Each scene shows the same named points in several views. A view is turned or mirrored, shifted and resized as a whole, has a little noise and may leave points out.
(in the rows, 128 means zero)

Scene 1
View 1
Peg: [117 121 102 116 158 144 142 153  69 127 136 129 120 137 114 151 190 118
 180 128  90  83 133 138  91 148 153  92 119 117 164 123 105 159 162 116
 128 117 148 134 137]
Dopu: [ 83 125 128 153 120 125 145 144  94 135 147 153 101  84 106 130 220 120
 192  93  69  48 156 147  78 208  85  89 135  99 101 140 154 170 145 114
 112 123 135 113 122]
Noso: [108 130 109 115 154 140 156 134 102 135 145 118 121 129 111 135 186 116
 181 120  99  81 135 133 110 137 163  76  96 133 146 121 128 166 159 113
 101 121 149 138 127]
vuvek: [110  99  76 144 139 154 135 154   2 114 133 180  94 123 116 143 219  97
 186 136  40  63 182 149  23 203 109 145 173  95 178 144 119 178 162  97
 172 118 131 105 151]
biv: [122 115 107 114 162 140 126 175  52 125 131 131 125 141 116 172 191 132
 178 129  93  87 121 144  86 158 143  90 135  97 164 121  79 142 162 128
 145 112 147 135 149]
radil: [ 77 135 155 151 119 113 145 152 128 144 150 135 112  75 101 136 216 137
 191  77  89  49 135 145 106 206  81  58 119  96  74 138 151 157 137 129
  91 121 139 119 116]
ribi: [118 141 109  96 169 141 166 123 131 140 147  91 133 147 110 134 166 117
 176 127 122  97 116 123 144  92 206  57  62 159 158 106 123 164 164 112
  79 124 158 157 124]
Foz: [101 110  97 146 132 144 138 151  39 122 139 167  98 109 113 138 219 106
 189 119  54  57 172 148  46 203 101 123 157  97 147 142 132 174 155 105
 147 119 134 108 140]
Dule: [139 125 112  82 191 142 130 177  80 130 129  91 147 168 118 188 163 145
 169 140 131 114  82 134 130 103 197  59  96 116 182 101  50 124 168 141
 126 109 162 160 149]
geg: [148 113 110  82 193 141 109 209  41 123 118 101 150 177 124 212 166 155
 167 143 127 115  71 144 110 123 178  71 128  88 195 103  15 108 170 151
 159 102 163 155 164]
busod: [101 133 147 125 146 119 134 170 115 140 141 116 129 111 109 162 195 147
 181  96 110  72 105 143 121 171 120  52 111  96 107 120 105 137 148 141
 105 115 150 135 128]
salo: [109 121 131 128 150 126 123 183  73 132 133 130 127 121 113 174 199 145
 180 108  96  74 112 149  95 181 115  73 137  82 130 126  86 133 152 139
 133 112 148 131 141]
View 2
vuvek: [157  31 112 177 125 123 125 183  72  76  83  87 195 110 129 105  69 166
  98 145 140 162 173  90 118 106  76 150 144  49 151 105  68  55 103  68
 124 153 140 100 192]
biv: [155  87 118 137 142 157 146 129 113 124 116 118 166 117 124 129  95 132
 137 148 138 148 164 107 116 124 116 122 129  94 110 103 102  89 128  45
 148 177 129 108 173]
busod: [156 102 114 119 134 165 168 101 153 127 127 145 152  96 129 142  93 126
 174 144 148 144 154  90 127 136 101 119 133 117 102 130 142 129 136  59
  97 139 122 106 187]
Foz: [158  44 112 166 121 130 137 168  97  82  95 102 184 101 134 111  70 160
 120 140 147 157 168  82 124 113  71 148 145  67 147 119  93  79 108  73
  99 137 134 100 195]
Dopu: [160  57 112 154 114 135 156 147 128  84 107 122 174  83 138 121  70 154
 149 135 153 152 159  67 132 121  59 147 150  87 145 139 124 108 116  84
  58 107 130  98 205]
radil: [159  78 110 130 115 149 172 115 158  96 116 144 159  74 137 137  77 142
 179 139 156 148 151  65 137 134  65 134 145 109 125 153 153 137 125  83
  41  96 120 100 209]
Peg: [155  86 127 140 140 150 149 149 115 131 133 112 159 117 138 118  93 138
 139 130 151 140 164  97 117 119 105 133 140 110 130 105 111  94 135  46
 133 169 132 110 163]
Noso: [156  98 133 134 138 151 161 152 133 139 157 116 147 111 152 116  95 137
 155 114 162 129 162  87 119 120  97 143 147 133 142 114 135 111 147  49
 109 157 131 109 156]
ribi: [152 127 150 118 151 163 171 152 147 177 193 121 123 121 162 115 111 123
 171  97 170 113 159  91 113 123 115 142 146 170 142 105 152 124 169  32
 123 177 128 117 128]
Dule: [151 129 132 111 163 177 155 112 131 172 153 127 138 135 129 137 116 107
 155 136 143 129 162 124 109 130 150 110 122 135  90  86 121 104 154  18
 186 213 127 119 138]
View 3
vuvek: [107 113 175 143 140 119  84 138 143 196 122 116 206 148 142 116 155  96
 147 120 149  88 121  94  89 110 152  70  74 121 132 130  75  81  59  55
 124 104 125 113 104]
Dule: [147 116 175 144 168 136  91 104 156 116 127  89 153 103 153 143 132 157
 169 186  97 141 150 124 134 149 155 107 118 134  51 126 157 154 164 148
 157 109 129  83 136]
Peg: [112 131 161 132 149 120 103 117 139 151 117 105 185 120 148 122 135 129
 158 147 120 118 127 115 111 130 146 103  97 136  92 128 117 124 124 104
 146 124 129  96 132]
Foz: [ 94 138 156 134 142 118 102 131 136 183 109 126 199 140 139 113 150  92
 144 118 139  92 111 110  93 113 142  85  79 132 116 134  85  91  76  62
 125 126 121 115 115]
geg: [167  99 189 164 179 152  68 109 176 121 129  94 135 114 148 153 148 139
 165 190 100 133 158 121 136 153 166  81 119 124  42 130 158 139 142 138
 144  84 116  92 116]
Noso: [ 98 149 149 117 143 110 124 111 128 144 112 104 193 112 148 114 124 138
 159 143 113 125 119 121 112 128 138 123  99 146  91 126 120 137 140 110
 152 146 135  92 147]
salo: [114 150 152 140 164 142 103 116 150 143 102 130 154 125 135 128 147  96
 148 144 110 107 120 134 116 134 145  89 103 139  59 142 132 117 115  97
 132 129 107 108 119]
radil: [ 66 199 113 112 149 127 147 114 123 148  77 154 172 123 128 107 138  77
 138 115 109  99  90 150 104 122 122 113  97 160  66 149 120 118 119  80
 132 180 106 114 136]
Dopu: [ 71 177 128 117 143 120 131 122 124 167  89 145 189 132 133 104 142  81
 140 110 125  94  95 133  96 115 129 102  86 149  94 142 100 104  97  66
 129 160 114 115 128]
biv: [127 125 168 143 158 133  92 119 152 148 116 111 168 124 145 131 146 117
 156 153 117 115 133 118 115 134 150  88 102 131  77 134 124 119 116 103
 137 113 120 101 121]
View 4
salo: [122 143 141 131 138 158 108 134 156 148 112 128  95 164 118  80 178 142
 121 121 125 114 179 118 168 148 128 176 149  96 113 161 158  96  73 134
 127 146  89 168 117]
biv: [111 152 146 148 143 169 123 146 155 150 108 158  90 151 128  99 163 126
 111 123 117 105 178 121 155 158 134 179 123  92 123 154 149  96  81 134
 140 149 111 163 102]
Dule: [101 169 116 140 133 172 127 146 125 121 120 151 116 205 149 155 174  97
  96 152 117  75 161 105 127 190 159 153 105  76 122 130 171 155 126 139
 119 194  94 157 109]
geg: [ 90 191 134 169 141 194 130 168 141 136  98 157 113 205 122 166 163  80
 106 156 117  68 197 107 136 164 160 170 115  59 102 145 167 146 114 156
 113 181  98 177  94]
Dopu: [143 104 147 102 134 126 104 106 159 156 130 129  78 115 133  23 184 186
 120  89 124 150 151 130 182 153 103 179 151 129 138 163 141  56  49 110
 153 124 100 148 128]
ribi: [123 122 102  93 123 128 125 108 109 109 151 148 111 179 188 119 189 138
  84 130 115 101 103 110 117 220 143 137  93 111 158 115 164 146 132 110
 140 200  96 124 129]
Noso: [125 119 123 107 131 132 122 114 131 131 139 152  96 149 164  88 180 149
  97 116 115 117 126 119 141 193 129 159 111 113 152 134 152 108  99 113
 149 168 104 132 121]
vuvek: [110 131 178 167 155 166 134 143 179 183 102 202  58  76 132  61 138 141
 108  89 105 128 181 145 167 142 110 207 106 111 143 164 113  37  45 123
 184 109 156 149  86]
Foz: [123 121 165 142 148 149 122 129 170 170 115 172  67  93 133  46 156 158
 113  91 113 136 167 138 172 149 108 195 124 117 144 163 124  45  49 117
 171 117 134 148 102]
Peg: [115 135 138 130 139 151 126 131 144 144 123 165  90 143 151  96 167 134
 102 118 112 109 151 122 146 176 131 170 110 103 141 143 147 100  90 121
 150 158 116 146 108]
busod: [133 131 125 103 128 140 101 118 143 133 128 105 105 177 128  71 197 156
 118 121 131 121 154 111 167 164 127 160 154 106 119 154 169 110  83 126
 119 160  70 161 134]
radil: [152 101 133  82 129 117  90  97 152 141 138  93  94 145 128  20 204 195
 127  96 134 151 143 120 184 155 106 167 170 131 129 164 159  76  58 112
 132 137  71 151 143]

Which points are out of place in each view (at most two, in the order of its rows)? Write none if all are in place.
view 1 -> none
view 2 -> Dopu
view 3 -> none
view 4 -> biv

Scene 2
View 1
vufid: [143 164 118 155 186 138 129 137 143  50 197 121 120 130 168  63 154 130
  63 147  37  90 163 138 124 117 117 200 104  87 195 138  79 119 161 223
 147 131 159 150 137]
Mavu: [129  85 131 174 146  77 167 111 174 172  65 136 119 207 104 124  38 141
 150 113 108  66 127 141 138 140 173  89 153 149 166 149  87 154 172  55
 116  95 158 163 179]
Daloz: [145 164 176 117 161 125 147 135 144  93 143 123 143 165 117  87 134 152
 116 105  78  59 145 133  97 115 159 167 117 111 180 168  89  85 150 151
 128 117 153 147 148]
lig: [ 97 134 146 122 186 150 149 164 130  51 195 102 142 156 169  86 209 141
  76 209  36 121 201 134  92 105 114 183 101  84 195 129  63 119 125 251
 207 144 184 186 119]
Bolo: [171 167 123 168 171 114 127 114 157  86 156 135 115 139 139  65  93 133
  88  92  65  58 128 138 134 128 141 179 119 107 186 155  93 113 181 154
  98 112 141 129 160]
leli: [173 152 151 156 151  93 147 104 167 135  98 142 123 173  98  91  48 145
 135  55 103  32 106 138 128 133 176 138 138 134 170 175 102 105 183  73
  75  96 136 127 179]
Vul: [139 122 109 176 169 106 144 122 161 105 138 129 113 162 144  88  91 130
  97 136  66  83 145 140 139 132 137 147 128 116 182 137  81 146 172 146
 129 113 158 156 158]
Soz: [162 165 174 128 154 110 147 119 154 116 117 132 136 170 101  88  93 153
 129  72  97  39 122 134 107 121 172 154 127 121 174 178  98  87 165 107
  97 107 141 135 166]
vur: [131 134 186 117 150 109 163 131 152 133 100 124 146 194  96 111 107 159
 148 104 101  56 141 133  94 118 178 129 132 129 171 172  89  97 148 101
 129 108 156 158 159]
rugem: [143 126 148 152 152  97 155 118 162 136  99 132 127 184 109 103  74 144
 134 101  93  58 129 137 123 131 166 126 138 131 172 160  90 123 167  93
 111 103 153 150 169]
kulil: [140 153 232  83 137 110 170 134 146 145  81 123 165 207  65 120 110 175
 173  71 122  33 131 128  71 114 203 125 134 137 164 195  98  59 139  74
 115 104 150 151 162]
fopuf: [116  90 147 153 149  90 170 127 164 154  83 127 131 206 111 124  77 147
 145 134  98  75 144 138 121 130 166 101 146 140 169 150  80 141 157  86
 139 105 166 171 166]
fote: [ 84  85 106 162 181 126 158 153 145  84 167 108 124 173 175 103 162 130
  81 230  39 136 199 141 124 122 110 146 120  98 190 109  56 169 138 215
 209 135 191 199 131]
figo: [129 116  71 199 187 117 133 125 158  73 177 126 101 140 183  73 115 115
  59 177  35 110 165 144 155 132 104 169 119  96 193 113  71 170 173 204
 153 126 166 163 149]
zama: [175 158  98 191 175 106 124 106 167  89 154 141 101 135 148  62  71 124
  81  90  62  60 121 142 154 134 134 175 122 109 185 149  94 133 193 147
  88 110 138 127 169]
luvet: [141 148 186 116 151 113 158 131 151 123 111 127 146 183  99 102 109 158
 140  94  96  51 137 132  95 117 175 141 129 125 174 173  91  89 150 110
 119 109 153 149 159]
View 2
Mavu: [119 143 104 157 153 166 117  82  73 156 142 118 131 115 121 184 140  73
 100 131 136 118 136 138 165 125 126 118 100 113 166 129 158 132 168 152
 140 136 139  72 105]
figo: [138  90 113 104 114 154  90 126  39  80 104 169 138 138  86 143 102 120
 103 127 109 166 119 145  86 161 132 110 167 163 129 103  83 105 169 165
 143 104 147  52 143]
fote: [133  99 105 106 119 139  90 141  68  83 113 145  97 145  75 172 110 124
 120 110 107 140 137 133 115 175 133 153 199 164 115  89  45  88 148 175
 140 104 162  61 139]
luvet: [136 102 130 137 135 144 154 118  82 130 118 141 141 123 138 137 144 125
 100 140 143 141 148 140 191 118 159 141 132 132 177 131 127 126 137 138
 122 152 156  96 119]
vufid: [147  68 132  96 107 139 123 145  49  73  91 180 146 140 105 113 110 150
 102 135 118 179 129 146 115 148 156 126 178 169 143 109  74 105 146 152
 128 122 157  72 148]
Bolo: [144  84 133 116 118 153 135 118  47 102 102 173 167 126 125 110 120 130
  91 147 130 175 126 150 131 125 153 105 132 150 167 129 126 127 156 142
 129 136 146  76 135]
Soz: [137 100 133 136 133 150 156 111  72 131 115 148 156 120 144 126 141 123
  93 147 143 153 141 144 181 111 157 125 118 131 183 137 143 132 144 136
 122 154 150  93 120]
lig: [142  70 124  94 108 124 117 165  76  67  97 162 106 150  89 138 115 159
 119 118 113 155 145 133 134 168 156 167 217 174 126  92  29  84 126 163
 127 117 173  77 150]
zama: [141  90 129 118 120 162 123 107  35 104 104 174 173 125 121 117 115 116
  88 147 126 176 118 154 113 126 143  89 121 148 164 129 138 129 170 145
 135 129 139  66 134]
Vul: [133 104 117 122 127 156 114 113  54 111 115 154 142 128 108 147 119 110
 100 134 123 152 128 144 127 140 137 114 139 145 151 117 116 118 163 154
 136 124 146  67 129]
vur: [131 112 123 142 141 145 149 113  88 139 125 130 132 122 134 152 147 117
 104 136 143 131 150 137 194 121 152 145 131 128 173 128 127 125 137 142
 123 150 156  94 115]
Daloz: [140  87 134 123 125 140 151 130  77 112 108 155 142 129 131 125 136 139
 101 141 137 154 145 141 174 125 162 141 149 144 170 125 108 119 134 141
 120 146 159  93 128]
kulil: [131 113 131 153 147 139 176 113 105 155 128 122 134 117 155 145 161 122
 102 142 156 125 159 135 233 104 164 158 119 119 193 139 141 131 123 132
 115 169 160 111 108]
rugem: [130 117 119 141 140 157 134 101  70 137 126 137 143 119 128 153 137 102
  97 138 137 138 137 141 167 123 142 121 116 126 170 130 143 129 156 146
 131 142 147  81 115]
fopuf: [123 133 106 148 147 155 122  99  82 144 137 119 120 121 117 180 140  90
 106 127 134 118 142 134 170 133 134 136 124 123 159 122 131 122 155 154
 136 135 148  77 110]
View 3
Mavu: [240 165 158 116 110 196 101 145 108 111 117 116 159 109 111 125 102 145
 107 127 187  94  77 106  91 123 118 126 127  93 162 137 149 153 226 206
 128 138 110 132  80]
Bolo: [159 150 117 128 134 154 138 183 114 112 141 131 143 150 118 141 118 106
 137  84 113 100  75  74 124  97 140  83 191  82 155 154 138  96 177 160
  92 129 124 188 109]
Soz: [187 148 147 130 119 141 138 147 116 102 152 129 136 136 120 114 120 137
 126 109 129 117  80  92 113  95 157 104 142 119 184 164 131 104 169 192
 111 151 123 186  92]
Vul: [177 166 111 120 114 175 129 170 114 113 122 127 163 119 102 146 123 105
 124 101 140  98  80  90 116 113 127 102 185  68 134 136 150 117 190 158
  94 113 120 166 119]
fopuf: [220 173 142 119  94 181 118 131 115 109 118 121 168  94 100 123 120 137
 107 134 176 108  85 115  98 121 127 132 131  94 151 135 148 143 200 193
 117 128 116 147 101]
lig: [109 196  58 128  64 136 181 137 129 108 117 139 192  72  63 149 182  73
 126 119 112 139 106 115 141 109 152 117 203  63  91 117 150  87 111 113
  60  74 137 203 189]
leli: [214 142 163 125 137 165 114 161 111 108 146 124 131 151 132 118  97 146
 123 104 145  98  70  84 103 100 141 101 138 112 193 164 135 121 206 206
 124 160 116 165  68]
zama: [166 147 117 123 145 169 128 197 110 117 136 129 141 157 122 150 108 102
 138  75 115  86  70  66 123 100 131  77 203  70 154 153 143 102 195 158
  94 128 120 179 103]
fote: [144 201  65 119  66 176 153 146 122 115  96 131 204  63  61 160 162  76
 115 121 146 117 101 116 126 127 123 125 204  40  77 100 162 118 156 121
  70  68 126 168 177]
Daloz: [161 161 123 131 102 131 155 140 122 102 146 132 151 119 105 120 142 121
 127 113 119 128  87 100 122  96 161 108 156 108 161 154 134  94 145 170
  96 131 130 198 121]
vufid: [119 167  76 128 108 142 163 176 121 113 132 138 165 123  93 153 149  78
 138  87  97 113  88  83 140 101 146  88 218  63 118 137 145  82 142 123
  68  98 130 204 154]
vur: [197 164 146 128  94 146 138 122 120 101 141 127 155 105 105 110 132 141
 116 132 151 127  87 112 107 104 154 125 124 118 170 151 136 117 165 195
 113 139 124 176 104]
kulil: [207 156 169 133  91 126 143  99 122  93 157 127 141 110 113  87 133 163
 113 143 150 141  90 119 103  97 174 132  89 151 200 168 124 113 151 219
 125 161 128 186  88]
View 4
vufid: [153  91 168 112 141  94 122 147 105 129 140 104  81 130 148 172 152 126
 145 102 124 171 131 145 108 112 126 153  74 134  95 152  92 142 150  98
  91 180 161 138 124]
rugem: [111 107 142 143 106 151 147 136 128 106  99 141 121 127 145 139 149 107
 153 152 119 158 125 142 144 114 119 139  76 116 142 117  98 137 128 149
 155 141 145 142 133]
Bolo: [133 106 156 105 109 134 134 146 108 119 122 121  94 118 151 173 140 115
 149 138 131 164 126 145 126 104 132 153  73 121 116 137  84 144 144 122
 135 150 151 136 129]
leli: [109 118 136 126  87 165 150 141 123 105  99 144 119 122 147 155 139 105
 158 172 128 158 124 138 148 105 125 143  72 110 143 112  89 143 137 153
 177 125 136 136 137]
Mavu: [ 94 103 140 160 106 173 157 127 142  98  78 156 136 114 152 119 151  97
 142 146 104 153 120 153 156 123 121 138  83 113 162 111 101 131  93 164
 162 138 154 151 126]
fopuf: [103  97 142 168 122 148 150 128 141 103  89 147 134 130 145 115 159 104
 147 136 103 157 124 146 147 126 113 135  83 120 151 114 109 130 106 154
 144 151 154 150 129]
luvet: [117 108 136 154 113 129 141 141 129 109 113 134 122 151 134 137 155 115
 164 157 123 162 132 125 139 112 107 131  73 120 132 112 107 139 152 144
 150 147 134 138 141]
Vul: [126  96 159 128 125 135 139 137 120 116 110 128 104 115 154 150 149 111
 140 118 114 162 124 155 130 117 128 150  79 123 127 138  92 137 117 128
 122 161 163 146 122]
figo: [142  82 177 112 144 117 130 137 112 124 121 114  86 104 163 161 151 115
 127  82 110 166 122 169 115 119 137 158  83 132 110 159  87 137 108 105
  88 182 182 149 111]
Soz: [119 115 137 134 101 138 141 145 122 110 114 134 115 142 138 152 146 114
 164 164 130 162 130 127 139 107 115 138  71 117 130 114  98 143 156 143
 158 139 133 134 141]
vur: [112 107 136 164 117 131 144 138 134 107 107 138 128 153 133 127 157 114
 163 154 118 161 131 127 142 117 105 129  75 119 138 109 112 136 144 149
 148 149 137 141 140]
zama: [133 105 160  94 104 147 136 143 106 119 116 124  91 103 160 179 134 111
 142 133 130 162 121 155 127 103 141 159  74 119 121 143  77 144 130 123
 138 147 156 138 123]
Daloz: [131 105 145 141 123 112 132 145 121 116 125 123 107 152 135 150 154 122
 163 144 127 167 134 126 128 110 109 137  71 125 117 122 103 141 162 128
 131 157 138 136 139]
lig: [154  76 168 152 175  62 117 142 120 129 144 102  92 159 136 141 172 133
 148  78 109 174 138 139 103 126 104 139  79 144  91 149 115 135 149  95
  61 206 166 145 125]
View 5
zama: [146 117 122 143 164 109 146 130 109 164 161 104 114 114 121 134 114 127
 122 121 164 133 109  84 102 131 107  88 109 155 142 160 147  92 185 151
 114 122 108 157 134]
Bolo: [143 103 116 147 164 114 138 120 111 154 157 110 120 114 115 132 111 127
 120 123 156 137 116  84 106 151 121  86 118 146 136 155 149 101 180 152
 107 130 121 159 142]
Vul: [145 125 137 153 161 104 133 123 109 149 152 117 129 115 137 139 117 122
 103 110 158 151  98 107 103 164 122 120 104 147 133 155 146 104 159 139
 124 106 130 133 137]
kulil: [119  85  88 140 156 170 125 163 169 109 130 130 156 138 105 105 102 127
 123 152 105 199 147  75 133 195 163 131 114  88 122 121 153 141 140 123
  88  92 192 158 154]
Daloz: [136  85 110 157 158 125 121 110 123 129 144 125 137 117 113 127 110 126
 110 124 137 156 126  90 117 195 150 100 125 123 122 142 151 123 161 143
  99 130 158 154 153]
rugem: [134 121 118 139 160 136 137 158 140 139 143 117 138 130 127 123 111 124
 117 131 137 176 115  90 115 160 130 133  98 123 135 141 148 113 151 129
 112  85 149 143 137]
fote: [154 125 170 186 153  65 104  62  75 135 146 136 136  96 161 162 127 114
  61  73 169 144  70 152  94 229 144 138 112 156 113 163 143 115 138 136
 140 119 148 102 146]
vur: [130 103 110 146 157 143 125 146 145 122 137 128 147 129 121 120 109 123
 111 133 125 183 125  91 121 190 149 132 108 110 125 133 151 129 144 127
 104  94 173 144 147]
Mavu: [134 151 129 130 160 141 144 190 152 139 140 116 146 138 144 121 114 121
 115 131 135 196 103  97 113 146 119 167  77 121 142 139 145 112 136 114
 128  48 149 126 127]
fopuf: [135 136 132 144 158 132 132 162 142 131 138 124 148 131 143 126 115 119
 104 122 134 191 102 107 113 176 134 160  89 120 131 141 146 120 133 118
 123  66 161 123 135]
leli: [132 115 100 126 164 151 150 180 152 146 148 108 134 135 113 113 106 128
 136 148 133 173 130  67 118 132 121 115  99 120 143 139 150 109 167 134
 103  88 139 163 136]
Soz: [130  95  99 140 160 144 135 148 142 135 144 116 136 128 108 117 106 128
 126 141 131 167 133  74 120 163 139 105 114 117 131 139 151 119 163 138
  96 109 153 163 147]
luvet: [130  95 106 147 158 144 127 140 142 125 139 124 143 127 115 119 108 126
 115 133 127 176 129  87 121 185 148 120 113 112 125 135 151 127 151 132
  99 105 167 151 149]
lig: [149  86 151 196 152  70  94  31  70 125 146 142 134  90 139 159 122 118
  66  78 163 130  91 140 101 252 163 103 139 148 103 158 148 126 148 150
 119 160 158 122 161]
figo: [157 130 158 168 161  69 126  83  74 160 159 117 118  98 148 158 123 120
  87  85 180 124  78 126  91 172 114 107 111 172 130 170 143  94 167 149
 136 127 112 123 136]
View 6
luvet: [101 133 132 129 153 151 148 136 126 145 124 122 158 126 146  98 123 107
 144 133 125 121 140 102 161 148 133 127 112 124 110 121 130 118 112 156
 160  88 113 112 118]
Vul: [124 144 122 135 143 121 143 144 152 138 125 159 153 127 150 103 125 118
 125 124 126 126 133 128 129 144 134 147 132 115  92 140 131 157 114 158
 145  98 129 131 122]
Daloz: [120 135 133 124 150 152 139 136 128 146 119 131 134 122 143  89 135  98
 148 129 130 128 143 111 146 150 131 126 119 109  98 129 136 127 120 158
 152  89 110 113 117]
figo: [151 149 119 135 138 106 133 151 165 135 117 187 128 130 149  98 136 115
 118 119 131 134 138 148 101 144 125 150 143  93  75 158 137 187 130 161
 131  99 132 137 127]
vufid: [158 142 130 121 141 135 124 143 146 142 112 165 102 118 144  81 151  96
 140 120 137 139 145 140 109 149 127 136 138  85  74 150 142 164 134 162
 133  96 116 125 119]
rugem: [ 98 139 126 137 148 133 153 138 141 141 131 135 177 127 150 108 114 121
 131 129 121 120 131 109 155 144 139 142 122 134 107 123 125 131 103 156
 157  96 124 123 119]
Soz: [106 135 136 125 149 156 145 130 131 146 130 117 160 113 147  95 126 111
 147 128 126 127 132 103 158 147 148 137 124 131 103 116 129 117 101 157
 156  98 115 118 110]
kulil: [ 77 128 135 130 162 166 159 132 110 149 127  99 173 131 144 101 115 105
 151 140 120 113 143  82 187 150 131 115  96 135 127 107 125  89 107 155
 173  80 104  99 119]
leli: [ 97 138 133 130 146 146 151 127 141 144 140 117 185 108 152 104 116 125
 139 127 122 125 122 103 162 143 160 153 131 149 105 111 124 118  86 157
 157 107 124 126 106]
fote: [141 145 111 145 150 101 141 165 150 135 102 196 119 161 145 102 130 104
 115 128 128 120 156 144 109 148  89 122 114  73  90 167 137 184 156 158
 141  76 124 120 145]
zama: [135 145 132 125 136 133 133 132 159 141 134 148 150 101 151  94 134 121
 135 118 130 139 123 129 124 143 159 163 152 125  79 132 133 153  98 161
 138 114 131 138 107]
fopuf: [ 88 140 117 147 154 119 162 147 141 138 128 146 187 146 151 119 103 125
 119 134 116 110 136 109 157 143 123 135 109 131 116 130 122 137 112 155
 162  85 127 120 131]

Which points are out of place in each view (at most two, in the order of its rows)? Write none if all are in place.
view 1 -> none
view 2 -> luvet, Bolo
view 3 -> leli
view 4 -> rugem
view 5 -> none
view 6 -> kulil
